The views of a scene show one set of named points, each view turned or mirrored, shifted and resized as a whole, with a little noise and some points left out.

Scene 1
View 1
(227): [ 31 -51 -50   8   9 -31 -47   5  17 -32]
(98): [ 10 -17 -22  32   3 -18 -28   4   5  -6]
(222): [ 14   7 -17  21  -9 -38  -6 -27   1 -17]
(86): [ 10  -1  -2  15  -5 -41  16 -16  -5 -16]
(190): [ 14 -12 -41  19   5 -16  -9   5   7 -27]
(184): [ 15 -11 -50  16   5 -14 -13   7  10 -34]
(119): [ 19 -12 -21   8  -4 -47  -5 -26   3 -26]
(146): [ 29 -23 -22  -1  -7 -62 -22 -37   6 -32]
(108): [ 25 -53   3   1   0 -65 -14 -13  -2 -19]
(25): [ 22 -23 -24  10  -2 -45 -20 -21   7 -24]
(33): [ 19 -32 -29  14   4 -29 -22   0   7 -22]
(19): [ 37 -58 -16 -14  -5 -80 -28 -35   6 -36]
(160): [ 14  -8 -15  13  -5 -41   1 -18   1 -22]
(115): [  3  15 -15  30  -4 -16   9  -7   0 -12]
View 2
(98): [-22 -16  24  14   2   6  28 -27  30 -16]
(184): [-48   0   5  12  28 -25  19 -13  34 -20]
(25): [-23   7  17  28  -6  12  36 -17  13 -25]
(146): [-23  22  12  34 -12  21  45 -12   3 -33]
(227): [-48  20  49  38  -3 -15  21 -37  40 -25]
(119): [-16   5   6  21  -5  13  36  -6   8 -24]
(115): [ -7 -36  -8  -8  12   9  25 -11  24  -7]
(33): [-28   0  27  22  -7  -5  23 -23  26 -15]
(19): [-23  48  33  53 -33  14  40  -9  -7 -39]
(86): [  1 -14  -8   3 -10  13  30   5   2 -13]
(222): [-10 -16  -5   9   5  23  40 -14  13 -20]
(160): [-12  -7   3  13  -4  12  32  -7   9 -18]
(190): [-32 -13  10   9  16 -10  20 -19  32 -14]
(108): [ -3  21  34  31 -42   7  26  -9  -1 -17]
View 3
(227): [  8  21  -2  -6  -1   2 -42  22  -3 -62]
(184): [ -2 -10  10 -10   5  -3 -29  28   1 -27]
(160): [  1  15   8 -10  -4  -1 -18   3  -4   1]
(25): [  7  23   6  -6  -1   5 -26   3   0 -19]
(190): [ -4  -5  10  -8   0  -6 -27  22  -1 -23]
(86): [ -3  12  11 -15  -8  -7 -11  -2  -8  14]
(119): [  7  21   5 -11   3   6 -19   1  -3  -6]
(98): [ -3  10  15  -1  -9  -8 -32  10   2 -22]
(108): [  3  45 -10 -18 -16  -3 -22  -7 -18 -20]
(33): [  0  14   3  -9  -6  -5 -32  14  -3 -32]
(19): [ 22  56 -16 -17   4  16 -23  -8 -14 -30]
(146): [ 16  37   2  -7   7  13 -20  -5  -1 -14]
(222): [  1  10  20  -1  -1  -1 -19  -1   3   4]
View 4
(98): [-13 -19  17 -27  -8 -19  -2   1   2  12]
(184): [-11 -23  38 -36   1 -13  19  -8 -14  16]
(222): [ -6 -12   9 -12   5 -14 -25   3 -11  31]
(86): [ -5  -5   6 -27  17 -32 -29   8 -10  44]
(119): [ 10 -16  21 -18   8 -26 -24   4 -13  20]
(227): [  8 -27  41 -35 -19 -29  17  -4   6 -27]
(190): [-14 -19  33 -35   1 -17  12  -3 -11  20]
(146): [ 27 -18  26  -8   4 -29 -32   6 -10   1]
(25): [ 12 -17  23 -19  -1 -27 -17   3  -6   7]
(19): [ 48 -19  31 -14   0 -54 -38  13  -2 -23]
(33): [  0 -19  26 -36  -6 -30   3   2   1   3]
(115): [-28  -9   7 -29  10 -12  -5   1 -12  49]
View 5
(25): [  4 -20  -3  28  17 -39 -25 -24   0 -24]
(119): [-20 -23  -2  10  12 -23  -8 -16   7 -28]
(108): [-14  -2  21  21  39 -55   2 -18 -13 -37]
(222): [-29 -16   6  12 -22 -29 -12 -24   6 -26]
(190): [ 14 -14 -24  29   1 -26 -22   1  32 -22]
(86): [-33  -4   1  10 -20 -25   5 -10  18 -32]
(184): [ 21 -18 -31  29   5 -23 -25   3  35 -19]
(115): [-11  -9 -14  20 -43 -22 -16  -7  32 -23]
(19): [-19 -26  14  10  77 -41   0 -25 -20 -34]
(160): [-20 -15  -2  11   0 -24  -8 -13  14 -28]
(146): [-21 -32   2   7  39 -25 -11 -27  -1 -28]
(227): [ 39 -23 -18  43  53 -44 -35 -12   8 -18]
(98): [  6 -18 -11  30   0 -35 -29 -16  15 -19]
View 6
(108): [ -8   1  13 -88  20  19  -2   3 -49 -57]
(222): [ 21  -9 -10 -35  -2  -1  -5  -5 -23  -5]
(227): [-27 -32 -36 -94  16 -13  58  14 -53 -24]
(160): [ 16 -15  -7 -44   7   4  -7   8 -29 -18]
(19): [-30   0  12 -96   0  54  24  10 -45 -44]
(184): [  4 -44 -41 -50  19 -26  29  23 -33  -7]
(86): [ 29 -13  -1 -37  14   4 -28   7 -25 -25]
(115): [ 37 -24 -22 -24  16 -31 -17   2 -25 -10]
(33): [  0 -23 -22 -71  17 -16  21   7 -42 -24]

In a view up to two points have been moved. Name them for each view, in the order of its rows, or write none.
view 1 => (98)
view 2 => (184)
view 3 => none
view 4 => none
view 5 => (25), (222)
view 6 => none
